Points, in no order, along strands that fork, close into loops and pass close to each other.
(in the rows, 128 means zero)
Points whose rows are less than 170 apart are linked; no others are. Some points are linked to none.
Fepa: [137 211  69  96 142 118 187 140 127 119 151 155  99 181 153 148 119 126
 121 159  80 132 200 147 113 116 112 143 142 143 108 104  76 142 106 124
 135  89 142 132 164  87 179 140  96 114 117 123  99 129 124  87 113 161
 144 151  96 135 133 179 103 151 121 138]
tef: [134 103 111 155 154 131 135  91 125 145  80 181 129  95 165 116 107 169
  86  97 141  63  76 176 179 121 156 142 145 130 126 119 141  96 139  54
 139  74 100 169  78  94 164 120  93  27 192 116 124 137 218 104 115 118
  98 153 145 114  96 162 122 130  95 115]
mukad: [113  75 127 101 102  87 126 128 129  96 106 113 118 122 101 172 162 126
 137 116 134 160  88 121  95 140 174 128 118 125 197 147 130 135 131 150
 120 178 144 144 144 168 130 130 146 165 168 123 131 124  85 140 171 102
 119 126 106 115 142  92 148 102 149 133]
monan: [135  51  82 148 118 110 114 156 149 159 115 172 105 117 122  54 112 114
  81 101 122 142 140 184 202  85 108 138 171 109 188 161 156 102 163 138
 174 163 102 199  94  95  72  91  54 185 161 209 104 102 137 161 136 113
  99 140 119 138 149 137 102 125 117 113]
baso: [123  99 107 126  95 104  99 165 132 138 150 101 145 128  88 101 113 106
 114 125 135 130 156 120 124 107 130  86 139 128 138 138 112 124 155 176
 110 200 141 136 154 139  75 123 174 192 114 125 106 117  70 164 128 161
 117 111 118 108 156 114 124 118 160 142]
nufoz: [136 126  68 166 175 109 199 135 136 121  85 123 139 136 170 129 117 167
  97 160 106 173 132 196 157 112 100 220 148 114 132 151 147 133 101 106
 148 113 115 150  88 131 151  66  87 136 159 183 122 112 166 113 132  89
 184 133  69 157 132 186 131 122  47  97]
lika: [131  85 162 149 151 117 152  95  82 135  86 107 167 136 145  62 103 134
 121 131 142  96  96 164 160 165 103 177 103 114  86 122 138 102 121  99
 164  94 126 154  86 148 117 107 137 101 112  96 132 141 150 156 127 160
 142 131 145 176 117 128 158 132  87  90]
gedep: [118 151 187 111 102 156 112  90  99 119 151 146 150 159 138  98 153  84
 164 104 153 127 137  94  47 159 110  92 113 149  83 100  73 129 175 132
 106 104 141 108 177 121 137 151 164  73  74 100 110 144 133  89  82 172
  94 146 158 150 103 131 141 175 165 132]
Sebod: [123 129 196 176 155 167  66  96 128 168 152 145 158  97 134  93 114  93
 154 110 166 134 124 103 117 135  69 132 102 148  72 111 163 129 140  99
 108  94 113 111 125  95  90 134 123  99 103 136 145 156 225 120 100 103
 121 107 180  89  91 111 147 139 107 101]
feliz: [140 212 164 129 141 158 123 130 128 159 179 171 113 161 130 117 100 105
 108 132 107  85 196 112 124 138  83  85 116 147  49  94 121 129 111 115
 126 109 131 101 147  69 135 174 137 100  96 105 126 142 156  85  97 143
 103  97 165 120 118 127 129 151 101 126]
Muz: [153 160 154  64 112  84 127 150 141 134 102  87  93 132 108 156 110 165
  89  90 107  68  95  95 142 147 165 107 130 141  97  92 107 120 113 130
 129 161 131 101 157 165 179 159 161 116 153  79 167 124 104  92 188 149
 132 109 130  92 139 122 120 107 143 154]
lod: [135 110 116 143 150 142 126 127 171 139 130 145  91  78 145 132 119 152
  87 100 124 115  84 148 135  98 143 177 133 141 154 112 144 105 176  76
 125 115  81 136  92  88 170 128  90  57 191 153 165 119 207  94 159  83
 118 116 131  49 113 150 104 131  99 135]
nos: [115 105 113 120  75 130  88 163 132 102 154 116 123 129  96 107 138 118
 137 125 130 135 132  92  97  95 149  75 154 142 142 137  94  96 168 167
 103 175 146 137 161 119  94 134 143 151 111 146  99 125  99 140 110 144
 109 148 128 119 160 110 134 135 163 160]
rubiz: [117 133 162 140 146 126 101 108 128 137 143  82 160 120 112 197 131 152
 170 170 149 160 104  93 135 155 144 108  88  99 153 164 174 173  88 171
 148 140 146 103 105 179 105 136 175 166 131 107 147 146 100 167 142 122
 153 139 148 137 138  73 149  87 148 132]
Pif: [114 127 131 152 161 137 145  94 114 128 109 176 142 128 153 109 127 144
 113 110 133 105  99 157 137 112 105 163 139 119 109 107 135 121 112  86
 134  68 113 154  95 103 161 122 105  63 139 120 132 157 205 115 123 114
 116 140 142 125 102 152 145 137  99 103]
mez: [156 145  76 135 140 120 101 210 168 155 155  77 100  80  67 170  85 136
  80 157 122 141 144 100 153  96 145 121 109 136 139 148 161 142  91 168
  95 213 130 110 133 123  60 129 156 183 179 178 133 123  91 145 153 105
 139  86 112  62 178 141  86 102 116 139]
Timu: [106  57  88 106  77  73 126 163 130  67 105 133  97 112 119 159 156 153
 110 107 119 133  83 154 101 109 199 114 151 133 225 154 109 116 143 146
 127 181 147 174 114 156 134 117 102 155 160 125  98 117  95 142 171  95
  99 133  74 110 144 103 125 111 156 154]
zavet: [115 110 124 153 109 145 118 113 111  51 130 168 128 116 135 165 181 135
 176 128 139 130  88 124  71 129 148  97 136 142 175 135 125 145 122 118
 112  82 126 144 116 118 167 156 113 100 126 117 111 150 159  92 116 121
  89 143 119 148 108 101 147 128 163 138]
nezu: [118 183 137  85 158 107 197  87 118 123  94 117 136 188 164 159 161 131
 160 167 110 134 151 142  82 161 138 196 126 121 114  74  88 152 122  78
 104  75 132 123 165 106 198 120 134  65 124 104 134 154 133  92 125  98
 161 146  99 150  90 159 106 137 149 107]
gemu: [127 120 115 122 137 129 111 147 176 139 138 144  89  70 123 147 108 160
  55  77 110  72  73 141 146 111 149 135 134 136 138 104 139  99 150  91
 129 119  95 126  93 107 164 137  88  62 186 108 174 114 175  85 174  94
  91 132 147  65 130 130 108 114  98 159]
Tik: [119 116 198 122 132 138 109  54  81 107 112 144 156 148 131  95 162  83
 187 108 159 131  96 106  57 170 112 117 113 131  98  92 104 123 160 111
 110  77 133 134 153 136 136 135 156  74  70  98 128 154 154 106  92 158
  93 131 168 150  83 104 154 151 165 114]
nubu: [129 212 164 110 137 166 108 120 120 145 180 133 117 148 143 118 128  83
 143 144 124 124 191  90  92 162  97  75 119 137  49  88  99 133 149 111
 103 116 155  72 200  91 142 178 150 112  90 101 142 130 115  83  85 146
 135 127 169 123 122 146 139 164 145 134]
vod: [102  49 129 129  70 110  67 162 132 122 130 147 117 101  98  89 115 118
 132  78 148  71 108 133 143 109 163  63 165 144 155 158 134  99 146 163
 150 149 142 182 102 153  93  99 135 179 110 110  97 123 107 168 118 175
  60 134 144 158 140  83 123 118 183 165]
Dola: [144  77 130 151 132 131 119 111 128 161  88 169 101  61 163  51  97 151
  96  65 156  83  90 191 192 127 134 134 134 127 137 132 144  80 172  72
 162  90  95 166  80 114 103 101  79  58 185 141 127 123 200 142 142 123
 102 149 152 127 108 149 122 126 100 124]
Dusef: [130 143 185  85 141 108 159  72  81 134  88 124 164 189 159  91 143 127
 153 134 119  97 116 141 106 172 116 149 132 115  87  59  88 120 152  87
 157  81 121 148 158 128 173 127 158  73  84  87 125 156 154 111 114 149
 114 139 133 156  72 136 144 150 134  96]
kora: [161 133 184  98 135 115 128 116 123 192 121  52 152  91  87 110 109  63
 110 118 161 174 143  78 138 140 100 166  64 118 122 123 155 121 135 134
 110 205 131 104 168 178  59 135 178 185 134 162 191 110  56 164 141 136
 180  51 141 125 127 145 137 127 102  67]
Demip: [151 153 145  87 103  98 125 149 144 157 124 118 134 149 122  75 112  88
  97 101 119 134 167 130 125 115 109 154 127 132 105  96  83 102 191 104
 124 169 113 118 159  98 106 115 116 146 112 140 132 114 114 111 129 139
 131  93 112  98 145 156 141 135 109 138]
sepi: [140  67  68 151  84 128  86 187 144 167 158 143  98  99  78  88  96 117
 101 130 141 127 152 125 127  81 137  79 155 131 186 160 168 111 133 166
 128 211 126 167 128 100  42 116 131 200 155 181  97 116 103 158 112 122
  93 108 137 111 152 106  96 125 149 110]
sug: [125 144 170  97 133 131 143  89 135 117 126  79 135 135 127 142 192  87
 178 132 162 189 125 102  74 170 147 151 121 150 159 107 105 128 165 114
  87 154 153  88 189 143 148 140 154 115 106 134 159 114  99 126 136  98
 158 136 141 116 121 120 140 131 154 124]
pep: [127 135 111 121 102 120 122 161 151 134 122 155 102 123 118 118 103 148
  90  82 105  81 119 139 158  94 135 114 161 125 140 134 140  97 125 133
 135 133 107 144  97 112 140 129  94 117 156 121 133 119 131 126 146 130
  95 118 120 109 152 118 109 122 128 164]
peb: [152  59  86 110 114  87 131 182 146 184 101 127  88  81 108  91  94 125
  37  78 136 104 107 172 194 101 131 142 120 116 160 149 139 102 134 116
 158 178 110 181 114 145  72  91  99 144 187 148 140 107 118 169 187 127
 122 119 121  95 154 135 109 122 105 107]
Beri: [104 119 131 103  57 147 145 128  97  52 138 162 121 174  98 113 154 109
 154 119 119 101 112 117  96 117 140  74 144 132 130 133  82 131 153 166
 112 116 140 151 152 140 158 146 138 119  77 102  68 115 101 113  94 194
 102 189 116 159 134 132 136 161 166 158]
duron: [116  32 158 120  99  96 131 127  96 120  61 121 132 100 142  51 130 140
 101  61 157 100  79 158 177 157 169 159 130 122 134 162 132  68 154 124
 177 152 135 162  91 195 102  85 124 106 138  94 139 122 145 183 140 147
 140 113 128 191 137 110 153 136 119 124]
pota: [138 189 105  67  90 139 127 178 132 113 162 141  61 158 128 115 148  99
 115 134  88 118 162 108 113 111 127 105 165 162 103  92  73  97 164 141
  83 147 151 107 192  93 178 174 131 120 110 100 114 114 108  77 115 169
 124 153 102 109 165 184 111 157 159 161]
tigem: [115 104 200 134 152 123 122  57  81 143 102 155 168 158 143  92 153 107
 184 124 147 126 109 129 100 166  98 165 115 119  80  88 122 125 123  87
 131  70 110 165 119 125 141 127 149  66  79 111 131 176 191 115 115 132
 131 117 157 149  67 120 164 146 120  79]
soduf: [126  54  64 125 116 109  88 181 167 166 116 166  94 107 108  88 102 130
  60 104 128 106 129 174 172  75 141 120 165 121 179 147 164 107 135 132
 157 178 107 190 102 113  89 104  73 171 178 169 110 115 126 159 160 125
  91 131 126 108 159 140  98 127 138 139]
garig: [122  71 105 129  97 110  83 179 162 104 130 159  91  77 117 172 166 125
  97 107 118 112  88 119 107  94 181 114 160 140 199 130 142  98 168 123
 135 156  98 154 100 127 139 131  77 118 194 134 121 124 147 114 155  71
  78 123 108  67 154 113 112 131 154 143]
Tatok: [132  95 132  83 132  83 179 119 102  79  41  87 137 154 127 113 148 159
 165 129 146 150  63 154 151 190 165 196 132 109 175 133 119 115 160 101
 154 164 137 137 150 195 177  98 143 132 145 108 156 123 118 144 161  80
 171 121  76 176 118 119 149 132 103  94]
kov: [122  92 128 136  91 108  89 170 137 141 130 155 118 114  94  77 110 131
  95  88 118  72 130 140 167  93 133  82 163 126 126 141 135 110 131 159
 153 165 122 162 104 127 111 102 130 173 119 125 115 122 122 167 142 160
  81 119 136 132 152 107 132 116 150 157]
Tuda: [134 150  59 165 166 104 212 136 114 126 101 132 148 161 160 133  91 162
  90 163  90 128 172 183 170 100  92 192 154 123 113 140 135 143  76 122
 173  99 103 149 107 115 154  89  89 126 131 156 102 121 141 125 115 121
 169 141  72 171 141 179 118 126  60  87]
tusip: [127 122 191  94 126  97 152  72  67 134  69 123 133 166 134  70 104 117
 134  91 136  62 100 113 119 180 129 156 122 117  71  83 100 107 147 107
 162  98 118 138 142 156 158 126 160  71  89  65 144 137 137 120 120 182
 105 113 148 162 105 119 147 166 117 100]
Las: [126  75 146 135 108 129 118 117 119 161  99 152 119  90 139  58 116 123
 107  70 146 104  92 169 173 128 121 130 153 123 123 135 144  83 166  99
 159 104 112 165  73 125 101 103  96 108 148 132 133 123 166 150 147 142
 105 131 150 142 115 127 146 134 118 137]
fepe: [132 183  75 150 154 119 184 141 115 134 130 129 127 178 151 148  92 153
 122 173  76 132 183 169 158 111  94 157 127 121 111 136 132 157  68 136
 141 100 124 131 115 124 131 114 105 146 109 145  88 120 128 132 113 138
 157 127  92 172 142 162 113 125  85 123]
nuz: [111 177 112  72 105 160 159 133 117  76 157 134 111 165 138 167 178 102
 157 163 118 141 152 106  75 141 123 114 141 151 115 112  82 145 130 132
 104 101 151  96 190 108 178 157 126 108 111 100 113 122 101  96  99 147
 134 187 114 144 133 168 113 156 191 145]
Kogom: [135 133 134 127 117 117 147 127 136 165 130 116 142 150 141  32 134  62
 121 119 139 173 187 140 117 125  86 157 126 129 117 105  85 117 221 118
 132 160 116 133 178  95  92 100  99 148  83 178 117 111 126 129 112 146
 158  93 106 122 130 164 146 152 104 123]
mozi: [147 152 198 145 145 139  95  86 120 175 144  80 189 128 124 111 111  86
 143 147 151 161 146  84 148 166 102 114  82 114  98 122 152 138 128 157
 129 163 143  88 129 162  58 127 186 178  92 131 146 129  82 174 120 167
 161 107 162 139 121 103 151 115 116 106]
Gugu: [106  73 124 137 132 128  96 146 182 137 131 135 102  63 112 144 165 117
  88  94 131 138  86 122 110 103 170 157 134 145 187 125 141 101 195 106
 127 141  78 146  98 115 150 137  87  86 208 154 173 134 186 107 154  56
 100 107 136  47 120 117  93 131 115 122]
suro: [109  68 150 112  43 131  88 140 102 102 137 105 130 138  98  67 152  92
 132  94 144 139 125 102  94 112 136  74 151 127 137 137  72 102 208 173
  96 168 135 145 158 149  94 104 150 162  90 131  88 101  81 153 104 176
  86 153 120 138 145 109 128 152 179 167]
tiv: [128 146  97 135 123 153 128 142 140  50 142 149 124 130 136 200 165 164
 163 160 130 145 126 114  83 113 156  99 131 146 169 147 119 158 100 140
 115  86 146 112 130 133 166 159 113 124 128 111 120 140 127  98 116 113
 121 143 114 132 125 110 135 108 154 152]
Susen: [134 177 125 127 139 151 115 127 144 107 158  90 156 129 139 205 138 153
 186 184 140 164 134  97 111 151 154  93 104 122 152 164 158 184  80 170
 130 118 163  73 124 151 118 149 166 154 127 122 136 143  95 139 127  88
 156 139 140 128 138 103 123  84 148 146]
lel: [153 134 203 162 126 142  71  95 129 178 163  84 159 105 122 128 127  98
 153 118 161 147 168  51  96 152 110  95  86 133  83 120 143 138 139 136
 115 165 155  95 168 130  57 157 180 162  89 146 161 146 106 153  96 136
 127 104 181 114 121 115 152 138 140 123]
risi: [126 174 183 125 130 171 115  96 117 148 159 113 138 146 149  90 148  74
 163 145 161 140 164  91  59 149  94 105 112 145  72 104  93 131 181 114
  89 116 154  74 196 101 117 153 133 107  61 130 134 123 119 119  74 151
 148 130 161 136 123 149 143 189 157 128]
veb: [135 157 218 160 149 155  66  96 132 183 153 110 157 111 128 115 112 103
 153 125 156 125 148  63 113 158  81 111  96 142  56 108 152 139 129 118
 113 128 137  86 140 128  80 139 147 131  91 136 160 144 148 127 105 121
 127  95 193 106 104 112 145 134 120 115]
runo: [124 144 108 162 183 137 137 103 133 109 129 120 144 122 158 178 146 151
 168 174 142 182 139 139 123 139  97 157 105 128 126 155 161 171  79 115
 128  90 129 111  95 133 129 118 114 147 126 156 144 151 145 133 130  85
 170 126 114 141 122 115 134 100 104 120]
Bos: [ 90  32 111 129  42 131  78 157 110 100 129 134 118 108 102  61 158 100
 141  96 146 115  98 143  96  96 165  47 172 123 174 156 109 101 208 181
 120 174 136 193 121 156  94  85 119 170 100 135  75 106  91 163  90 170
  70 162 126 164 132  91 119 136 194 150]
gak: [139 144 175 104 100 155  98  95 127 114 158  86 143 149 116 145 136 124
 172 132 141 128 131  88  98 145 153  76 121 129 111 130 129 142 117 168
 124 137 158  81 156 158 117 157 193 150  93  92 128 124  86 130 121 168
 113 146 162 141 141  91 147 119 166 159]
bovo: [122  91  68 128  85 102  91 190 159  66 139 147 101  95  98 189 161 133
 116 129 111 138 111 126  86  93 177 104 153 155 211 147 120 114 141 154
 107 176 131 141 115 118 131 137 101 138 166 143 108 126 114 117 142  89
  90 140  90  85 151 105 116 118 154 153]
dibof: [131 114 146 147 141 117 167  93  91 141  91 156 159 168 151  79 101 132
 111 114 127  80 113 161 158 124  97 160 147 113  85 118 118 112 129 107
 170  84 133 160  95 121 137 103 110  86 122 108 117 144 161 127 102 152
 127 139 133 171 103 156 155 151 105 106]
kula: [148 151  70 124 163  92 164 170 138 162 148  76 138 132 106 143  95 101
  98 171 120 189 196 130 153 100 118 139 113 117 143 152 129 148 108 165
  95 210 146 120 165 121  65 111 141 217 137 174 108 105  40 163 141 131
 182 101  94 116 183 164 112 110 116 133]
begor: [ 99 153 101  89 110 152 168 140 127  32 134 143 108 146 147 173 187 123
 170 157 131 151 128 115  72 137 169 126 117 158 164 115  79 160 130 124
  92  87 151 122 149 113 188 151 116 104 125 107  97 142 119  86 118 123
 134 177  95 151 120 151 125 148 176 153]
Suz: [119 160 135  68 126 123 182  97 118  78  85 115 128 158 136 176 179 137
 188 137 129 137  88 124  74 180 165 170 133 133 158  83  90 156 119  88
  95  97 136  98 176 119 197 140 163  73 130  87 146 134 111  84 153 108
 144 159 111 149  95 130 119 135 162 110]
ruzus: [121 123  59 179 167 123 168 128 151 104 130 141 136 115 168 152 151 160
 123 153 126 206 153 170 149 100 102 195 136 115 172 161 156 150 102 112
 122 102  96 145  84  98 139  86  69 167 142 188 116 109 178 125 138  75
 173 125  74 141 131 162 123 122  57 109]
fad: [126 142 119 120 120 135 119 140 147 129 132 164  78  95 132 167 108 168
  70  82 110  45  69 124 135 123 137 103 145 139 124 101 143  99 102 104
 128  97 106 121 103 124 205 167 116  54 174  77 154 121 181  68 155 129
  81 134 146  87 129 122 121 128 112 154]
sed: [147 116 199  98 108 110 127 104 110 127  95 106 127 143 109  81 105 112
 125  71 140  56 101 114 130 165 131 108 132 128  94 105 100 103 149 126
 144 126 115 119 135 162 134 136 174 114 102  68 141 124 118 127 144 180
 102 105 153 145 126 100 155 150 133 142]
zuda: [148 176  97 147 173  95 165 142 139 171 139  76 153 170 140 149  81 118
 115 169  95 180 200 137 184 120 103 160 104 100 126 149 131 159  93 162
 141 179 138 101 142 129  85 100 149 205 107 170 115 108  60 173 150 140
 191 102  92 130 159 168 115 100  88 128]
Lis: [128 110  83 179 143 161 128 129 134 133 131 182 116  81 149 148  89 197
  84 116 116  88 100 190 207  87 126 116 147 126 136 158 158 121  87 101
 143  75 109 143  50 114 137 121  85  98 179 136 114 105 162 134 138 126
 101 166 129 137 119 128 118 106  88 143]
Pev: [139 138 209 138 144 144  89  86 135 173 142  70 177 122 119 160 112 110
 152 151 163 151 104  70 142 166 129 107  72  98 110 123 182 170  99 156
 146 138 156  83 124 191  78 143 196 166 106 121 170 146  98 159 134 141
 163 108 170 125 119  76 143 101 138 116]
pivat: [117 168 115 158 198 147 160  99 120 140 139 106 157 162 162 148 122 136
 187 198 131 196 163 157 138 149  86 170  92 109 112 158 157 179  67 121
 135  94 123 110 109 137 114 107 131 159  90 141 117 133 111 154 118 107
 201 115 125 164 106 134 128 104 103 107]
zifor: [129 132 143 147 116 160  97 122 133  87 153 187 126 112 124 140 158 117
 154 121 138 112 108  97  77 132 143  99 127 147 126 118 137 130 142 110
 113  85 125 124 120  86 143 169 110  77 127 113 140 158 191  79  94 108
  81 125 153 112 106 110 137 163 166 140]
rosol: [124 126 173 148 148 152  82 114 135 144 137 153 131 101 109 118 139 103
 155 100 155 116  99  95  91 131 114 128 125 144  98 109 150 121 141  97
 103  94  99 122 107  98 141 156 113  67 113 120 160 161 211  88 122 103
  98 107 178  75 109 112 138 148 120 123]
refaf: [126 119 112 132 133 149 111 121 135 106 119 152 101  98 129 196 125 191
 125 133 121  80  70 134 131 120 136 108 137 137 130 134 146 136  75 109
 135  70 124 122  92 141 199 170 103  70 167  95 143 142 163  95 152 121
  93 147 140 114 112  98 125 113 128 134]
tebi: [123 162 112 134 187 131 186  92  90 134 103 120 160 193 166 136 129 163
 166 188  97 153 151 157 144 144  89 188 103 101  84 129 140 153  73 113
 156  73 129 118 108 138 140 101 146 116 105 118 117 167 107 141 121 124
 183 143 115 173 103 143 118 108  94  75]
dur: [126 125 158  83 116 116 164 103 122  66  79  91 118 146 134 183 182 152
 198 122 146 146  63 123  92 182 201 157 131 136 189 107 110 136 134 102
 109 131 139 101 165 152 207 136 174  91 152  88 173 123  98 115 178  74
 135 150 109 136 112 100 129 125 162 127]
nera: [143 133 177  94 145  84 148 101 127 189  93  77 158 112 109 114 123  80
 111 119 139 177 125 111 132 147 112 178  79 128 119 106 124 127 156 107
 111 194 126 108 168 156 107 128 132 148 129 155 186 128 116 137 156 103
 181  71 132  99 119 136 142 115 103  83]
Rufim: [121 183  81 107 144 149 134 146 141  85 162 105 120 125 139 214 153 160
 177 190 124 157 153 121 108 133 178 100 121 127 155 157 141 172  74 168
 111 110 166  74 139 145 159 163 139 148 135 108 117 130  93 121 115 107
 166 155 104 136 143 121 107  85 155 169]
Kekab: [125 129 175 168 168 158 101  91 126 118 138 105 148 105 144 158 171 121
 217 149 168 180 124 100  91 164 108 132  97 129 122 143 155 142 127 118
  93 100 143  96 133 133 111 149 146 132 101 134 154 165 160 118 103  81
 142 103 154 126  92  98 143 122 154 115]
koso: [128 125  99 174 128 157 119 139 151 126 153 197 126 107 132 120 130 145
 118 114 116 128 151 151 144  89 115 124 148 125 146 137 147 129 125 124
 133 104  81 135  87  76 119 117  72 129 147 178 105 117 188 122 106  91
 106 127 115 104 121 133 119 142 102 136]
vusuv: [173 161 166 138 115 131  91 131 142 188 175  65 148  87 107 156 104  95
 111 139 136 147 163  50 105 141 113 104 102 116 107 126 148 143 125 166
  86 206 166  98 164 139  38 147 184 179 127 158 143 121  62 160 113 135
 148  86 165  85 144 127 131 153 146 107]
Bude: [147 168 114  88 113 122 148 165 152 127 147 132  90 150 126 106 133  95
 108 129  91 134 161 118 106 109 124 119 159 148 119  98  74  95 194 124
 101 153 128 122 165  70 147 137 107 133 118 133 114 108 109  85 134 150
 131 120 107  89 151 173 120 152 118 163]
vibor: [120  56  67 147  95 115  86 189 153 131 129 173  86  90  87 110 120 133
  90 123 136 104 128 148 156  67 158  73 176 127 193 174 153 110 108 160
 143 191 123 194 101 127  72 107 102 193 160 162  94 119 111 169 131 117
  76 126 119 121 160 102  88 114 164 133]
vaz: [120 145  92 183 151 159 145 121 126 137 154 190 123 128 143 190  77 177
  83 151  89  89 142 147 187  93 116 117 130 118 106 142 152 142  50 128
 156  71 118 128  68 122 165 144 103  91 152 118 116 124 178 118 126 132
  98 152 135 141 111 122 112 119  92 132]
zozu: [115 157 195  86  75 167 105  99 103  99 149 123 122 155 119 128 157 102
 188 122 138 111 130  68  60 161 129  87 132 143 102 124  93 118 146 160
  93 122 155  92 183 142 148 165 187 108  83  80 127 128  95 115  91 181
 123 171 166 159 127 118 127 155 189 148]
divu: [117  91 151  93 122  96 140 111 126  92  91  86 112 117 110 181 160 149
 155 101 154 144  54 119 103 178 180 150 111 126 182 139 126 126 127 130
 123 162 132 108 151 188 166 136 151 143 154  98 158 122 100 136 179  90
 146 121 124 121 120  77 140 107 140 118]
Sez: [139 140 188 119 100 134  94 116 117 128 144 115 142 138  97  79 100 110
 131 102 134  91 139  98 122 138 119  77 127 125  96 107 103 123 144 152
 133 139 140 116 131 149 109 136 174 142  76  99 131 122  96 133 106 187
  99 117 156 134 131 101 153 124 146 160]
Nuro: [111 161  77 156 149 163 134 128 129 102 134 159 107 121 154 214 115 190
 108 161  86  97 116 140 142 109 136 123 135 127 119 126 157 169  42 124
 144  57 128 116  88 132 190 166 122  73 156  95 133 136 163  94 135 111
 109 142 123 126 117 112 101 101 115 135]
Nas: [172 151 154  95 122 108 116 158 147 183 122  60 146 102  80 123  98  80
  87 126 145 150 149  82 141 127 120 130  96 131 118 126 133 128 125 162
  97 219 144 112 164 167  53 132 176 185 136 161 151 100  43 161 147 164
 156  72 128  89 150 148 118 120 137 101]
Tas: [ 98 195  96 107 117 147 172 129 111 114 176 172 109 193 161 147 162 107
 142 162  95 135 192 134 112 135 118 101 121 131  84 113  77 148 118 155
 132  79 155 116 191  97 180 158 110 113  95  97  90 134 112  95  76 159
 143 184 109 151 134 170 118 161 163 132]
gatak: [117 165  90 192 178 144 171 146 123 135 163 114 134 171 135 129  66 155
 127 183  94 151 192 156 203 108  95 150 138 108 113 171 160 167  59 152
 159 110 122 114  90 124 103  99 117 189 108 162 100 121 115 162 122 137
 181 119 104 160 151 141 126 103  65 130]
sufaz: [152 214 146 119 171 153 130 112 154 162 156  97 138 140 139 178 111 135
 162 170 121 131 163  94 139 154 110 124 101 132  76 120 152 164  80 127
 124 113 140  66 132 128 132 137 151 127 115 126 161 136 105 133 134 107
 165 106 160 122 119 116 115  99 129 124]
pite: [154 203 102 111 158 106 204 121 128 124 116 130 121 169 155 142 131 127
 131 165  98 148 176 152 109 134 109 180 129 129 121  95  92 153 114  92
 120  88 126 114 155  94 170 122 108 103 106 123 136 133 129 101 120 118
 164 130 110 140 108 176 117 144 111 119]
toti: [127 133  87 144 136 145 115 182 169 134 159 173 101  99 122 142 120 159
  82 123  81 120 150 141 164  77 118 129 160 127 150 130 147 102 125 133
 126 125  81 126  97  74 146 137  71 123 183 158 131 103 175 114 135 104
 101 128 116  76 147 122  95 129  94 152]
sodi: [152 150  75 105 154  85 136 176 154 158 133  87 123 121  84 176 103 112
  82 139  98 155 160 119 147 106 138 140 108 126 138 145 138 156  84 148
 111 217 133 113 160 132  89 130 148 182 163 158 134 111  56 141 165 124
 161  90  91  95 180 154 104  96 122 126]
fofu: [113  75  86 155 125 132 149 149 128  99  99 150 114 103 147 151 116 198
  99 111 119  96  83 177 178  86 156 127 147 122 156 162 156 114  95 124
 151 106 117 162  67 145 145 113  97 132 154 115 111 110 134 145 157 123
 125 147 108 148 136 124 144 110 128 139]
rivam: [127 119 134 117 179 119 165  86  79 139  73 105 164 169 149 105 112 171
 139 159 123 120  92 167 158 160 106 198 110  98  73 108 132 115  96  88
 158  69 127 140 115 169 155 104 141  92 124 105 139 154 131 132 124 125
 176 142 115 172 102 136 140 115  91  67]
mefi: [124 105  93 148 100 121 100 169 143 172 151 145 133 120  94  74 100 115
  99 127 107 123 183 126 162  92 111  91 152 131 131 143 129 120 132 162
 142 164 127 151 132 101  71 107 125 187 110 153 104 123 113 158 120 145
  96 107 135 114 143 118 114 118 133 147]
muza: [ 97 127 138 115  81 179 123 120  92  64 150 147 136 166 108 133 177 115
 186 140 143 120 117  94  72 144 143  71 119 132 110 149  91 145 152 168
 109 107 150 125 165 156 147 147 163 130  78 105  89 136 113 127  71 174
 109 194 142 187 131 129 132 165 192 149]
Saz: [117  76 153 128 121  99 126 121  95 155  90 106 139  97 138  49 108 129
  89  78 148  99  91 152 185 158 117 143 118 121 104 146 126  90 150 114
 161 126 117 151  92 153  90 101 121 133 137 111 142 125 149 177 148 157
 142 111 144 158 136 114 158 128  96 118]
mibid: [118  98  87 165 111 132 115 145 145 120 139 183 122 128 128  87 128 131
 118 105 126 143 134 159 151  78 115 125 156 108 175 156 137 116 151 147
 151 124  99 164  87  90 105  99  72 163 129 182 100 104 143 135 120 105
  94 128 114 130 140 136 131 138 128 142]
Rez: [109 103  72 187 177 155 147 122 139  92 126 144 147 104 161 186 151 175
 137 158 128 184 105 171 141 120 114 167 125 119 162 160 172 153  67 111
 127  80 117 147  67 129 164 111  99 125 159 158 129 126 183 138 140  84
 150 137  97 142 107 123 138 103  81 117]
timab: [135 151 119 167 188 118 147 115 133 164 148  84 174 152 147 141 101 135
 137 191 119 185 179 138 173 135  89 171  96 100 100 153 167 173  92 149
 148 140 139 102 101 143  93  96 130 197 123 170 121 128 100 171 141 122
 198 111 111 147 140 148 136  74  71 112]

A piece is all that can be reached along the links. How many separate loops has the piece of each point below (a circle has one, a figure eight two, a Y none), and how many tips (points with one link)?
dibof: loops 2, tips 2
Tik: loops 1, tips 2
gemu: loops 1, tips 2
baso: loops 2, tips 1
Bude: loops 0, tips 2

A fork is a point with three links, a tip a point with one. Leave the first point through the second and follow the links. Name the first fork or tip that comes.
Suz; nezu: tiv
nuz; Tas: fofu
Tik; tigem: zozu
timab; gatak: pivat
pivat; runo: timab

A tip is a point with one link. Name the tips that can be reached along the links from each point below, in the order of the rows.
begor: nera, fofu
lika: mez, duron
Sez: feliz, Beri
Demip: pota, Kogom
baso: peb
